Points, in no order, along strands that fork and pass close to each other.
In the rows, 100 means zero.
Two points are linked if the straight distance between their rows is under 31.8. Some points are linked to none.
z_928: 104 120 111  96  98  99  83 109  86  46  64 153 105
z_502: 119 107  79 114 116 104 136 102  96 106 108  99  96
z_529: 114 105  69 107  98  88  93  95 116 128 131  75  96
z_368:  76  96  98 104 114 120 110 102  79  92  87  81  89
z_618:  88  79 108  72 108  93  68 106 148 114 104  97 125
z_845:  92  95 115 100  59  84  76  95 111 118 121  92 106
z_682:  99 105  83 113  93  91 103  93  94 122 124  74  84
z_446:  92  96 106  84 104 104  95  98 110  97  81 102 101
z_99: 147 108 110  93 101  95 120  97 107  90  89 152 117
z_336: 115 110  82 127 111  97 134  95  81 109 110  93  84
z_369:  67  90 111  89  97 112  81 102  91  96  87  79  97
z_459:  76  87  87  92 112 108  97 108 108 112 109  66 102
z_100:  94  97  89 112 124 127 130 109  74  86  94  92  96
z_824:  73  96 128  87  74  99  68  95  93  95  87  98  96
z_36: 124 114 107 116  92  83 126  83  84 107  94 119  88
z_841:  77  97  97 121 105 109 113  95  66 107 105  68  74
z_967:  62  87 104  91 104 116  88 105  91  98  94  69  96
z_334: 128 101  92  87 111  92 116 100 136 112 101 116 109
z_874:  84  83 107  77 104 100  78 105 130 107  97  89 115
z_188: 112 111  82 128 104  92 127  90  79 114 113  87  76
z_389: 132 113 108 109  94  88 126  87  93 103  90 131  99
z_523: 103  95 109  92  67  77  74  97 126 120 122  97 113
z_861:  87 100  95 109 121 127 120 105  73  82  83  92  94
z_919: 137 103  90  88 114  94 124 104 136 108 105 127 112
z_96: 137 116 116  99 101  95  93 105  78  53  79 164 121
z_615:  99  83 104  75 112  89  77 104 158 119 106 101 125
z_685: 107 103  77 109  96  88 100  94 107 125 125  76  90
z_273:  79 104 110 108 108 119 101  99  68  75  71 103  86
z_253: 117 100  81 101 124 111 131 108 107 101 105 102 104
z_436:  95  92  89  87 120 105 105 107 126 108 101  89 107
z_211: 124 105  73 100 100  82  95  95 131 129 126  91 100
z_781:  78  98 107  99 107 115  99  99  79  86  77  94  88
z_85: 108  96  86 113 133 131 136 117  69  81 102  98 105
z_531:  69  83 116  86  81 101  67 106 112 104 105  80 114
z_291:  78  95 104 114  70  96  85  99  91 115 129  70  93
z_364: 116  96  92  81 117  94 105 103 146 113 104 106 113
z_208: 124 115 101 125  91  79 126  81  81 114 106 109  78
z_905:  63  90 119  97  78 108  76  99  85 100 101  76  94
z_102:  82 101  95 124  92  98 105  93  72 115 119  66  74
z_191: 107 117 126 102  82  88  85  84  81  77  61 141  90
z_631: 108 109  87 133  96  89 117  85  74 118 117  82  70
z_257: 143 113 107 100  91  83 123  88 104 102  88 144 106
z_663: 101  91  91  83 127 115 111 111 130  97  95 103 112
z_498: 110  97  95  92  78  78  79  96 134 126 125  92 111
z_886:  75  84 109  82  94 102  76 106 118 106 100  82 112
z_151:  97 106  89 123  90  93 104  91  82 120 125  72  75
z_326:  67  86  93  94 106 112  92 109 100 107 109  60 101
z_767:  87 101 112 110  68  91  88  92  88 115 120  81  87
z_736: 119  96  88  90 128 113 124 112 121  96 100 112 112
z_626: 125 117 113  96 100  99  89 107  86  51  72 162 116
z_892: 105  90  94  79 114  89  90 103 150 119 108  99 118
z_404: 154 110 112  95 104  98 115 100  95  80  89 158 124
z_583:  74  89  98 106  79 101  82 106  99 113 125  65 102
z_747:  84  88  86  88 123 111 103 111 118 107 103  75 105
z_480:  86 114 111 105 100 107  84 104  73  54  61 130  92
z_478: 116 102  85  92  94  78  89  96 133 126 122  93 106
z_167:  75  96  95 110 109 114 112 100  73 103  99  70  80
z_562: 152 111 115  95 103  98 104 102  83  67  87 162 126
z_327:  93 116 111  95 102 104  82 110  84  48  59 144  99
z_766:  84 109 114 108 100 111  92  95  69  67  65 118  87
z_933:  87  99 121 103  63  89  82  91  94 113 114  90  93
z_356: 108  95  94  92 127 127 117 115  99  79  90 112 110
z_51:  67  88 119  97  69 104  73 101  97 104 111  78 104

A fork is a point with three links, a tip a point with one. Leave the first point through the second and follow the links. Name the first fork or tip that comes.
z_502, z_336 => z_151
z_933, z_767 => z_583
z_368, z_861 => z_85
z_404, z_99 => z_208
z_928, z_327 => z_368
z_886, z_874 => z_919

Name the points in between on the shortest way along the links from the first point to the second, in order.
z_618, z_967 => z_874 z_886 z_531 z_51 z_905 z_369
z_919, z_874 => z_334 z_364 z_892 z_615 z_618
z_861, z_188 => z_368 z_167 z_841 z_102 z_151 z_631
z_480, z_626 => z_327 z_928
z_928, z_781 => z_327 z_480 z_766 z_273
z_663, z_631 => z_736 z_253 z_502 z_336 z_188
